Points on a hilly landscape, in no order, each with its height.
From any point a ball rolls to the lowest of the 2 points nearest to it. It stops when none of these is lower. Distance is the straight distance between rows; heights are no part of it.
K472 h=535: [128 131 142 156 103 143 215 167  96 127 167  95 164 129 133 121 136 139
 141 144]
K34 h=281: [170 131 136 140  95 130 125 133 146 134 138 121 129 118 126 134 166 141
 124 116]
K903 h=392: [ 96 142 100 166 124 123 124 162 116  95 142 104 174 122 128 138 109 147
 128 154]
K122 h=647: [149 111  55 164 151 119 133 117 107 137  76 153 127 133 136 140 144 180
 118  85]
K620 h=659: [116 127 102  76 185 116  65  62 123 154  90 162  99 153 112 115 121 102
 149 130]
K907 h=399: [143 122 142  89 108 172 108 114 104  94 190 111 117 109  80  98 141 111
 157 157]
K243 h=342: [127  95  55 130 185 127 100  76  48 140  78 143 115 146 107 145 129 100
 140 102]
K109 h=701: [ 99 101  94  87 219 107 142  73 121 186  67 178 103 157 143 127 125 137
 133 107]
K861 h=514: [120 112 145 141 111 127 149 182  84 109 131 137 144 117 165 145 136 111
 133 104]
K834 h=472: [152 165 186  96  93 130 103 100 203 108 156 113  91 123 122 124 127 118
 115 156]
K264 h=328: [154  88  99 150 120 146 112 116  48 128 108 132 133 106 118 145 194 107
 152 110]
K667 h=431: [106 122  81 106 114 125  45 163 135 161 141 148 148 106 140 105  96 112
 115  84]
K495 h=638: [ 93 125  61 119 197 116  98  85 122 164  98 133 143 155 108 109  91 138
 139 145]
K389 h=386: [150 180 163 167 134  89 124  39 166 106  66 140  59 165 141 157 138 128
 125 121]
K562 h=592: [152 139  79 185 116 105 136 134 103  74  87 142 125 138 147 177 141 164
 111 107]
K248 h=350: [ 79 159  98 179 149 127 109 136 102  76 128 106 170 138 108 131  94 133
 142 181]
K959 h=449: [182 137 168  94 102 146 100 105 189 174 139 122 110 116 101 117 173 130
 113 123]
K961 h=243: [165 151 172 114  97 147 177  98 146 108 188 106 112 137 110 129 149 112
 143 193]
K950 h=120: [ 90  95 151 125 180 108 146 136  89 150  99 152 135 131 146 122 156  99
 166 121]
K312 h=348: [108 136 160 131 138 140 195 131 108  94 166  83 153 138 110 128 119 111
 165 205]
K665 h=398: [109 111  71 104 152  98  60 114  91 116  95 168 115 140 143 134  92 127
 118  77]
K380 h=648: [175 133 181  93  75 125  68 124 176 109 125 142  73 118 133 147 143  99
 105  93]
K740 h=842: [134 133 146 108 121 175 220 158  96 167 196 118 172 110 114  70 131 106
 138 112]
K712 h=274: [172 110 139 142 110 136 125 111  77 104 124 128 116 116 131 162 198 120
 144 125]
K873 h=361: [ 59 150  92 121 127 127  64 155 145 115 168 117 157 116 105  85  72 138
 124 144]
K683 h=442: [130  99 130 155 112 132 142 182 192 177 100 127 137 136 142 140  95 161
  54 106]
K774 h=675: [111 111 102  83 200 104  91  83 142 193  89 179 121 144 125 113 134 109
 137 122]
K163 h=579: [178 122 165 112  68 157 151 158 181 143 161 118 121 130 116 126 123 132
  75 116]
K31 h=413: [ 89 121  70  98 147 121  44 129 100 143 124 162 143 116 150 105  87 110
 127  99]
K860 h=497: [188 123 149  94  74 157  95 133 193 149 166 114 111 111  97 117 148 132
  83 112]
K178 h=536: [131 149 119 137 126 113  90 122 134  85 123 121 124 137 128 145 130 142
 129 155]
K806 h=545: [ 82 125 103 144 106 122 113 189 144 169 145 119 169 112 146 114  81 130
  86  94]
K815 h=379: [163 126 153  97 110 169 115  83 117 105 161  97 115 113  71 117 169 112
 162 184]
K361 h=285: [181 126  96 159 135 126 125  69 116 126  77 143 103 137 115 156 181 151
 125 121]
K482 h=446: [147 178 205 130  79 111 112  91 219 118 134 116  71 152 149 142 124 109
 102 149]
K904 h=600: [162 129 135 139  76 158 209 180  85 115 194 107 153 113 130 114 123 122
 127 105]
K329 h=400: [ 60 141 112 131 120 124  92 175 105 101 158 123 165  99 138 105  75 121
 119 114]
K160 h=451: [104 131 114 152 126 116 132 177 113 107 122 125 158 120 156 147 122 137
 125 109]
K276 h=649: [ 82 119  76  78 209 109  90  66 107 157  81 145 118 153 104 122  85 107
 143 139]
K672 h=225: [110 119  91 103 217 123 127  55  97 108  53 132 102 177 110 165  90 113
 133 147]
K975 h=760: [146 130 108 136 103 160 163 136  94 152 171 103 157 105  93 103 162 137
 144 131]
K419 h=206: [100 120  97 132 218 113 148  79 116 145  55 138 123 167 115 136 106 140
 148 152]
K614 h=280: [119 150 174 107 116 132 175 136 115  79 190  93 126 145 121 121  93 109
 157 197]
K826 h=235: [141 108 159 152 117 103 146 143 150 129  85 150 101 133 178 167 138 145
 120  99]
K59 h=259: [165 157 110 156 153 120 111  49 121  98  65 128  93 158 104 166 156 137
 128 140]
K349 h=692: [164 131 119 125  56 153  84 138 116  65 202 105 112 103  86 120 141 135
 121 116]
K401 h=345: [159 140 144 107 117 149 130  98 138 145 142 104 125 121  93 124 182 119
 144 162]
K306 h=229: [178 123 127 155  80 127 127 138 109 100 121 131 117 118 147 162 182 144
 124 111]
K853 h=709: [138  91 132 157 161 128 163 120  98 154  84 156 113 126 147 137 192 142
 154 106]
K571 h=453: [ 91 134 117 128  79 145 119 179 103 124 187 106 162  87 130  98  94 110
 109  94]
K583 h=553: [134 148  76 138 154 116  80  99 114  71 108 131 128 146 103 140 114 136
 125 139]
K487 h=680: [138 112 104 175 139 115 144 143  93 135  83 142 132 119 151 152 159 148
 139 102]
K544 h=237: [ 75 136 132 133 178  91 133 152 132 122 101 127 149 146 151 128  83 141
 136 139]
K367 h=671: [122 110 204  96 120 133 169 174 176 145 154 136 129 128 149 125 110 112
 115 121]
K192 h=325: [ 95 129 111 159 151 122 106 132  76  66 106 109 144 136 123 152  94 114
 157 160]
K629 h=728: [139 150  97 144  94 179 148 131  78 112 199  85 160  89  79  84 148 130
 143 135]
K412 h=664: [175 153 164 128  57 126  69 118 187  81 145 126  79 123 125 156 136 123
  83 107]
K110 h=344: [ 86 142 101  98 147 120  40 118 155  94 151 131 130 121  98 100  82 132
 149 151]
K270 h=606: [149 106 158 127 122 147 206 156 125 171 139 140 141 122 136 119 187 127
 136 118]
K305 h=401: [146 185 167 149 119  92 101  49 184  91  99 126  69 163 137 140 133 119
 134 154]
K354 h=282: [ 58 128 129 122 159  93 101 157 102 106 115 130 151 131 150 117  80 106
 153 137]
K316 h=316: [143 109  81 142 162 120 103  80  87 128  77 148 123 135 117 149 158 136
 138 124]
K144 h=623: [ 80 136  58 140 164 127  87 105 126 176 131 124 162 125 108  98  94 142
 128 147]
K105 h=441: [106 135 148 150 143 143 203 151  82 134 165  92 171 124 120 115 123 128
 163 173]
K477 h=485: [172 112 179  86 124 157 229 147 134 168 174 138 135 131 125 103 161 106
 136 124]
K731 h=412: [149 127 119 167  97 138 162 161 182 155 133 107 152 126 128 138 142 169
  91 132]
K432 h=467: [103 132 148  79 115 150 110 163 162 168 180 117 143 114 108  80  95 114
 121 135]
K28 h=335: [137 112 150 152 118 111 138 159 202 153  66 144 108 134 164 159  97 155
  65  92]
K567 h=570: [118  90 128 152 124 139 157 194 173 200 113 117 160 108 137 123 114 150
  81  96]
K591 h=628: [157 123 205  90  89 114 104 127 146 114 138 145  85 127 163 146 151  86
 125 102]
K351 h=601: [ 94 139  47 162 150 123 111 125 141 195 131 125 184 120 130  98 108 162
 112 120]
K405 h=309: [ 79 137 150  95 140 117  82 157 123  85 145 129 132 129 137 119  84 113
 154 141]
K574 h=334: [160 139 138 164 116 119 159 124 168 135 113 125 128 136 144 147 152 159
 122 142]
K63 h=568: [146 104 153 119  76 136 133 186  87  95 155 133 121 116 157 141 130  96
 128  90]
K958 h=625: [102 138  84 161  95 154 130 171 137 161 159  94 183  86 119 104  99 148
  88 107]
K689 h=602: [147 106 186  90  85 132 122 167 115  89 161 149  99 128 162 141 131  80
 136 105]
K526 h=448: [117 121  77 134  92 133  32 155 157 135 148 139 137 102 115 107  90 135
  92  92]
K424 h=782: [ 96 112 139  99 152 143 152 132  98 187 161 127 160 104 106  84 158 109
 154 133]
K456 h=303: [152 126 181  81 129 157 184  98 114 116 179 101 120 136  99 109 139 104
 163 193]
K929 h=742: [ 94 103 123 113 139 139 132 158 127 212 147 144 167 105 138  81 134 110
 131 105]
K545 h=546: [113 128 178  79 124 134 118 170 196 166 156 130 138 121 131 106  99 111
  99 127]
K499 h=564: [109 120  61 168 135 127 124 151 146 187 104 140 161 119 136 113 109 168
  96  90]
K610 h=677: [142 108 130 151 139 142 178 127 109 178 117 137 146 116 128 126 202 144
 151 130]
K967 h=324: [116 146 152 170 156  87 178 119 196 111  74 135 105 162 168 160 115 175
 121 150]
K208 h=326: [109 136 156 103 134 118  65 121 116  70 129 130 113 123 112 133 103 100
 161 155]
K459 h=372: [122 113  40 113 176 110 105  91  77 144  87 166 113 141 135 139 114 138
 124  76]
K850 h=371: [177 124 172  89 114 169 209 120 108 137 184 120 134 130 116  93 152 112
 161 163]
K101 h=511: [126 140 123 140  64 174 156 174  72 111 211  92 167  96 129 102 105 120
 120  88]
K985 h=336: [119 144 137  98 119 128  44 108 157  74 145 132 112 118  94 122 114 123
 147 155]
K226 h=306: [ 69 137  92 135 152 113  72 130  81  83 111 132 145 126 128 129  76 107
 144 130]
K802 h=161: [111 100 159 122 170 113 133 119  77 114  97 138 116 139 143 147 153  94
 158 151]
K814 h=567: [150 138  57 167 126 118  89 104  86  68  91 136 118 144 118 160 123 144
 114 115]
K76 h=477: [102 125  88 145  91 138  70 194 156 131 150 125 153 118 125 122  79 137
  68  89]
K566 h=679: [171 144 135 126  59 140  80 131 149  71 164 128  89 117 120 142 152 132
 114 123]
K158 h=242: [142 142 115 123 190 126 123  36 106 105  42 124  79 172  95 163 130 118
 131 136]
K42 h=193: [110 110 163 154 137  95 167 148 124 105  99 140 119 140 186 154 127 135
 143 134]
K669 h=423: [124 138 152  71 116 148 113 144 124 135 190 126 138 109 103  89 128 115
 143 148]
K685 h=279: [158 121 185 147 100 103 155 138 201 138  80 138  86 139 161 156 135 135
  83 103]
K980 h=173: [ 79 111 126 127 206 114 158 121 111 158  74 152 138 141 142 122 118 137
 154 143]
K933 h=419: [130 190 194 142 113  77 123  84 200 102  96 125  71 164 168 139 117 117
 121 148]
K198 h=208: [100 120 173 127 150 117 161 141 116 109 112 125 136 141 147 139 129 120
 164 165]
K215 h=726: [140 104 106 156 133 160 167 120  81 173 137 112 173 101 106 122 188 129
 151 137]
K294 h=620: [157 116  80 159 142 103 138 113 109 104  65 156  94 143 153 176 133 169
 110  66]
K942 h=723: [107  99 117 125 213 116 172 101 121 176  47 186  84 143 147 131 150 158
 145 102]
K95 h=370: [156 147 149 149 143  84 155  72 157 111  73 133  78 154 154 159 140 147
 131 119]
K769 h=376: [117 105 118 133 128 146 116 128  51 133 128 117 146 107 119 129 155 102
 150 129]
K601 h=501: [158 121  88 151 123 130 123 150 166 163 102 126 147 120 132 135 135 162
  91  98]
K303 h=182: [165 156 183 118  70 117 173 104 176 100 167 107  93 143 144 150 133 118
 123 175]
K194 h=290: [ 99 147 142 146 177  77 152 128 169 111  78 144 126 158 161 155  84 164
 135 153]
K496 h=349: [119 151 137 166 166  89 185  81 155 106  49 146  78 160 156 173 115 178
 138 140]
K782 h=809: [120 126 144  86 127 167 167 122  76 158 200 120 153 104 100  67 143  93
 144 129]
K890 h=222: [138 139 193  87  95 131 188 133 114  69 194 116  95 144 132 125  93  84
 158 175]
K498 h=634: [125 139  64 153 116 144  98 150 149 173 156 113 174 102 108 102 123 162
 107 126]
K238 h=397: [181 127 165 102 121 139 144  96 159 174 133 121 121 123 114 122 197 129
 134 131]
K510 h=706: [142 141  97 140  81 156 113 155 106  94 197  99 139 102  96 112 140 139
 120 122]
K828 h=681: [151 113 177 114  91 127 158 177 167 138 143 123 122 129 158 150 126 127
 105 128]
K613 h=507: [134 145 161 110 114 123 111 129 159 102 154 114 126 123 115 134 129 130
 134 161]
K94 h=682: [101  86 138 118 127 147 165 186 153 206 144 126 170 110 144  85 114 122
  99 102]

For each start below, name the point where the ball stops.
K276 | K306
K975 | K303
K853 | K303
K424 | K42
K498 | K306
K459 | K950
K958 | K950
K814 | K544

Two balls start at each pair of points below. Name the first point that both come to, or write none.
K571 / K510 | K354
K349 / K904 | K354
K487 / K861 | K544
